A landscape with many valleys, sampled at points; each row gives a point and its height.
A ball rolls from a point to whichever of its 2 nearest points has the largest drop for the distance, and stops where none of them is lower. Distance is the straight distance between rows; heights are no part of it.
k816: [124 103 133 123  88  89 151 160 127 161  73 152 114 137 116 140 106 144
 130 134  92 134 118]  h=309
k810: [112 137  84 112 139  98 116 175 149 152 120 152 137 163 130  94 108 190
 179 145 115 143 175]  h=667
k24: [126 140 132 107 167 156 131 106  93 147 162 157 107 100 104 106 131 142
 152 102 159  61 124]  h=391
k52: [ 91 192 154 111 142  87 101 116 150 185 109 186 167 152 137 104 105 159
 171 128 110 138 152]  h=594
k246: [126 140  71 104 161 117 141 112 144 144 137 153 167 145  73 130  97 156
 121 117 166 129 150]  h=244
k782: [103 158 145 120 134 125 126 157 111 115 113 122  89 107 140 141 138  91
 109 109 155 131 134]  h=285
k451: [112  84 138 104 145  95 177 134 115 140  87 150 146 106 115 141 137 172
 154 125 137  66 142]  h=430
k100: [ 89 181 142 182 124 199  76  92 139 120 157 129  97 149 140 159 158  75
 112  74 167 133 136]  h=214
k48: [123 172 119 138 113 130  92 107 121 159  93 136 149 110 172 190 155 101
  84 164 152 108  92]  h=603
k423: [127 120 159 121 128 130 148 177  89 137  93 121  99 120 172 137 128 112
 119 121 120 111 157]  h=179
k961: [125 170 147 142 174 185 102  65  81 123 185 153 149 110 116 117 134 125
 158 111 150  58 109]  h=469
k741: [127  85  87 154 107 150 132 105 138  80 137 107  84 107  94 162 144  76
 109  98 152 151 111]  h=526
k439: [131 112 137 112 139 122 144 107  80 143 118 149 145 107  82 133  82 144
 115 152 132 105  85]  h=761
k369: [141  96 138 101 158 131 148 128 140 122 142 165  61 141  96 115 114 123
  88 111 129 139 134]  h=593
k568: [119 133 111 153 145 183  94 148 107 117 200  67 157 171 125 155  91 128
 152  99 129 168 123]  h=275
k756: [117 151 125  99 139 107 135 138 187 127 136 167 170 145 152 147 123 143
 145 201  78 145 152]  h=251
k391: [187  74  91 188  91 156 106 131 108  78 143  28 156 157 101 129  82  98
 164  69 111 159 116]  h=423
k667: [127 135  90 175 117 178  78 141 129  82 203  65 177 171 148 147 108 117
 166 135  95 201  89]  h=190
k922: [150 159 128 107 120  99 118 154 136 151  97 146 157  91 228 148 175 103
 135 174  76 140 146]  h=485
k468: [109 155 151 104 154 107 144 133 159 149 110 189 172 156 149 148 108 158
 154 177 102  94 154]  h=316
k799: [126  77 112 162 118 161 110 137 101 106 170  42 142 160  92 156  96 100
 139  69 113 169 116]  h=357
k456: [ 90 178  83 143 130 152  64 130 153 120 148 114 163 164  96 124  89 130
 118 178 129 170 157]  h=248
k21: [165  87 172 113  89  98 160 115 127 158  92 150 102  95 120 126 144  95
  87 108  92 122 103]  h=489
k134: [109 104 100  99 130 109 138 119 171 107 164  97 105 111  62 129 132 111
 100 104 175 156  99]  h=468
k558: [ 86 190 110 155 131 164  84 119 136 131 161 102 145 175  96 132  97 112
 118 127 176 147 136]  h=324
k819: [133  68 152  96 178 151 143 116 110 118 195 104  86 107  99  86 127 132
 105 107 160 134 139]  h=670
k116: [137  76 124 132 160 114 127 141 100 124 130 109 108 135 124 140  82 126
 109 136 126 158 149]  h=597
k207: [137 129 133  96 128 110 153 139 139 147  98 182  70 111 155 147 147 126
 105  90 119 123 123]  h=697
k118: [120 131 184 130  99  79 145 141 145 161  66 138 161 151 181 177 132 122
 161 141  60 159 141]  h=605
k163: [154 162 148 111 135  87 147 162 118 171  77 160 133 108 208 158 147 131
 137 123 103 138 133]  h=408
k107: [124  88 143  76 151 119 184 108 158 131 146 162 106 106  87  96 155 153
 126 131 143  72 107]  h=515
k492: [198  69 124 197  91 147 141 132 126  57 133  63 141 145 103 107 114 101
 132  43 138 134 117]  h=473
k77: [141 102 120 145 139 115 104 158 114 106 136  72 165 128 135 119 106 122
 132 192 101 168 159]  h=647
k396: [192  89 158 141 148 148 155 130  70 114 103 123 144 131 141 108  97 144
 121 153 111  85 127]  h=734
k946: [149 127 115 115 167  83 122 146 131 134 126 154 157 125 157 124  95 190
 151 160 103 168 119]  h=230
k557: [130 107 120 134 155 165 131 112  97 117 212  78 142 110  98 120 123 153
 136  87 167 147 110]  h=715
k291: [108 114 126  80 153 103 165 103 137 148 103 181 120  88 118 131 158 147
 150 115 136  47 123]  h=484
k223: [ 98 153 100 126 114 179 127  76 152 112 167 155 123 123  80 148 151 110
  82 124 186 109  82]  h=704
k115: [103 196 151 176 121 173  64  57 133 123 158 126 100 154 157 138 142 127
  89  76 189 126 128]  h=348
k16: [157 155 168 109 142  70 156 138 131 155  98 161 164 121 232 156 159 169
 174 138  67 139 129]  h=336
k167: [152  96 158 101 151 100 153 118 103  99 132 137 129 103  98 108 106 140
 108 122 141  90  78]  h=740
k620: [170  60 113 139 126 140 149 142 119  75 165  86  61 134 119 103 132 135
 113  75 137 145 111]  h=717
k829: [118  73 121  77 143 123 189 156 176  87 143  90  87 165  84  95 144 129
 108  97 151 112 132]  h=759
k224: [ 94 167  83 135 146 102 117  93 167 164 118 173 173 127  86 135 106 173
 147 138 151 135 144]  h=315
k83: [145 124 140 114 140  71 139 155 145 127  97 154 158 132 197 130 128 193
 169 169  70 154 133]  h=277
k607: [ 90 168 148 100 159 112 134 124 125 124 110 147 153 108 113 130 116 144
 134 132 162  80 124]  h=539
k295: [127 166  98 121 148 130 101 132 174 125 126 158 150 175 124 137 102 132
 130 176 115 157 168]  h=173
k455: [163  67 136 119 120 107 168 127 123 128 104 134  71 126 115 114 122 128
  90 111 120 132 123]  h=555
k480: [141 112 149 113  80  94 148 165 149 152  94 130 164 131 160 129 152 110
 139 200  34 133 150]  h=477
k273: [105 176 123 125 109 145 107  75 137 134 115 146 121 125 117 168 151 116
  60 140 185  96  92]  h=658
k613: [126 146 121 116 161 161 115 127  81 138 158 135 127 115 112 126 103 147
 139 128 149 123 148]  h=320
k106: [122 153 131 126 110 117 101 123  89 151 117 149 134 112 125 144 102 137
 108 177 137 129  75]  h=786
k641: [135 120  95 121 133 109 145 166 161 146 106 165 119 175 163 122 148 192
 161 167  95 130 181]  h=686
k47: [128  67 110 116 120 110 163 110 171 114 118 137 101  81  71 128 156 124
 101 129 149 134  93]  h=533
k537: [ 76 156 100 124 135 135 111 119 150 113 152  89 126 146  77 130 101 112
 100  96 189 155 112]  h=396
k197: [ 83 119 123 111 115 104 132 169 123 128 142 108 109 101  87 107 130 135
 144  90 175 134 138]  h=905
k248: [111 228 140 149 141  79  71  87 170 179  99 168 154 141 169  91 130 149
 133 135 114 160 171]  h=543
k188: [158  97 117 151  83  91 127 163 103 138  75 121 117 117 121 101 105 129
 135 130 102 150 118]  h=217
k904: [127 137 132  89 159 163 158 103 141  96 164 148 110  90  83  86 156 140
 136 106 179  75 111]  h=457
k164: [107 178 164  97 135 110 143 126  91 156  98 148 139 100 147 148 133 105
 122 129 141  81 109]  h=488
k984: [125 162 127 122 100 121 106 135 126 147  91 131 161 107 183 162 150  96
 115 186 108 123 126]  h=547
k75: [139  90 140 145 129 165 160 113 134  73 152 102  69  88 125 144 170  88
 105  86 138 146 113]  h=460
k330: [178  78 117 178  88 130 102 167 103 101 121  60 149 159 121  90 100 103
 153 174  82 160 151]  h=675
k238: [135 120 154 103  79  86 148 126 182 159 102 149 182 150 200 169 159 107
 144 172  21 165 145]  h=545
k969: [113  65 104 132 115  72 169 170 149 134  73  99 118 154 123 111 123 175
 139 100 139 138 138]  h=716
k715: [ 88 171 120 121 141  90 113 160 150 165 112 169 118 143 120 102 119 167
 166 102 133 151 175]  h=638
k948: [175 101 131 169  70  83 113 151 117 146  70 136 159  88 145 114 127 137
 143 180  67 148 116]  h=321
k298: [130 167 138 119 166 144 123 139 126 125 118 150 168 109 176 123 143 119
 157 183 108 103 166]  h=775
k857: [124 116 126 148 141 189 128 155  99  94 184  95 111 197 122 133 100 135
 148  88 117 144 136]  h=337
k458: [119 217 146 151 129 168  65  76  90 171 152 147 122 114 150  97 156 116
 112 108 165  99 138]  h=612
k546: [165  84 129 187 116 153 134 152 106  64 110  76 132 147 120 133 100 117
 136 112 129 150 128]  h=517
k216: [167  70 140 125 155 152 166 123  76 106 149 116 130 141 107 106 108 158
 115 120 136  83 116]  h=718
k579: [106 157 141  92 120 114 149  87 150 139 121 170 113  91 123 157 150 101
  72 130 158  94  87]  h=696
k516: [109  90 117 138  86  98 136 163 113 102 101  79 112  88  86 114 130 117
 140  97 150 148 110]  h=884
k615: [179  74 148 153  77  89 132 171 131 139  77 109 154 179 143  73 110 123
 142 183  64 113 138]  h=733
k321: [124 162 152 108 117 198 142  87 136 128 174 159  99 103 103 133 179  97
  99 113 149  81  87]  h=760
k671: [126  53 123 114 127  77 194 151 164 114 116  75 100 153 119  73 144 166
 111  91 145 105 124]  h=736
k113: [142 104 113 147 156 117 122 130  88 114 134  77 162 103 122 138  88 130
 122 144 148 160 130]  h=622
k573: [123 224 145 142 150 103  70 103 128 164 114 166 116 132 163 106 108 122
 101 124 159 140 160]  h=490
k871: [134  62  92 143 107  55 158 175 159 142  80  85 160 186 142 113 119 191
 170 138  92 152 141]  h=695
k271: [120  71  77 120 137  99 169 122 158 123 107 131 134 105  83 157 131 147
 115 109 154 149 120]  h=575
k950: [113 195 136 123 157 138  83  77 101 186 121 170 132  83 140 120 140 114
 138 131 167  60 146]  h=540
k452: [ 76 158 148 162 122 189 102  65 164 101 188 116 103 157 111 161 132  84
 117  70 164 148 107]  h=366
k125: [146  71 127 128 162 162 148 137  93 101 198  90  97 136 119  98 134 148
 132  73 153 138 124]  h=693
k334: [147  80 142  95  91 159 178 143 125 109 147 117  77 104  87  88 180 113
 126 109 130 104  86]  h=837
k595: [124 220 106 144 129 161  69  65 133 194 120 175 156 126 134 112 135 123
 124 168 139  84 145]  h=455
k920: [150 116 171 112 106  90 166 129  85 159  76 142 136  86 156 141 129  97
 113 113 103  91 109]  h=397
k507: [118 143 140 145 134 163 114 114 113  97 163 116  95  82 148 146 160 111
 106  90 173 136 120]  h=383
k612: [126 134 112 162 123 194  65 125 123  92 205  89 135 154 174 134 135 105
 142 174  85 188 123]  h=91
k786: [166 128 136 129 163 173 132 133  73 120 130 131 147 127 164 134 117 130
 145 177  96  91 149]  h=752
k328: [123 210 119 138 155 158 103 107 136 118 124 154 168 132 166 150 145 120
 129 177 140  95 176]  h=796
k386: [118 158 150  87 137  82 159  98 162 162 118 197 120  93 151 160 164 127
 109  90 139 116  94]  h=630
k913: [139 112 134 127  81 115 123 135 130 143 105 136 175  88 145 115 152 109
 148 225  57 135 120]  h=410
k412: [ 85 123 126  96 125 156 140 152 160 100 186 108 104 112  70  93 166 131
 144  83 168 125 128]  h=928
k847: [165 118 150 151 100 141 152 158  82 142  79 116 144 110 148 146 147 104
 128 143  91  96 135]  h=289
k345: [138 150 123 155 146 205 105 115  79 132 183 128 162 118 137 133 120 160
 162 134 135 124 129]  h=259
k716: [123 112 179 126 111  67 152 157 146 151  75 136 110 182 195 148 124 152
 169 118  72 163 145]  h=642
k354: [165 100 140 141  67 119 115 176 111 123 108  97 141 143 129  86 118  93
 137 186  57 142 143]  h=705
k584: [107 178 149  93 157  70 136  92 149 150 106 202 132  83 140 129 145 157
 158  95 144  78 121]  h=554
k499: [107 191  73 147 142 146  70  77 141 168 118 159 168 119 105 121 126 157
 135 168 163 112 137]  h=385
k324: [105 114 126 112 125 134 144 177 144 107 100 117  70 172 118 155 104  99
 123 117 108 130 152]  h=812
k636: [114  89 118 111 120 145 150 158 149  78 136  76  67 164  95 116 118  84
 128  80 140 130 136]  h=784
k603: [115 125 134 107 130 120 147 154 126 145  86 155 153 148 129 146 123 142
 150 148 109 101 165]  h=375
k907: [155  57  67 145 120 108 142 116 146  99 121  84 117 103  77 136 118 104
 109  92 149 159 129]  h=582
k668: [132 123 118 123 169 156 127  97 133 117 195 138  80 127  88 101 118 121
  98  89 162 146 153]  h=637
k292: [146 125 117 164 137 198 102 128  90 117 189 107 157 133 160 140 134 126
 155 170  93 154 152]  h=184
k150: [118 169 119 137  89 148  71 129 100 137 129 115 117 136 131 153 105  97
 103 181 130 146  96]  h=813
k189: [147 139  65 107 170 102 125 137 139 133 133 135 157 125 112 147  90 184
 123 156 140 166 128]  h=178
k593: [ 88 140 164 165 121 182 117  99 137  77 190 108 106 121 124 148 165 102
 114  75 175 142  80]  h=458
k711: [133 128 156  82  93 163 168 117 136 141 146 142  89  86  94 121 184  97
 107 117 130  85  87]  h=803
k42: [135  92 138 140  93  71 154 174 159 139  81 117 139 204 180 105 130 171
 157 159  47 154 138]  h=672
k867: [106 189 122 142 112 159  74 128 121 122 123 102  91 164 165 165 100  65
 104 149 124 155 122]  h=839
k109: [143  66 152 140  71 112 157 155 130  93 106  96  93 112  85  78 146 112
 122  92 133 116 104]  h=864
k27: [102 191 127 160 153 131  53  66 143 143 124 147 103 129 136 119 127 112
  73 107 194 135 160]  h=427

Call two points neighbours if one is among the 2 nearest of the other. Go from one point of each pair to the other, from neighbour to neighbour, staying as low as possible. Name the highest point that can't be avoided.
k295, k188 -> k603
k273, k216 -> k328
k188, k612 -> k107
k423, k100 -> k593

Where does a ball stop that starts at each point below?
k969 -> k188
k810 -> k100
k271 -> k295
k557 -> k423
k107 -> k612
k615 -> k188
k197 -> k273
k48 -> k189
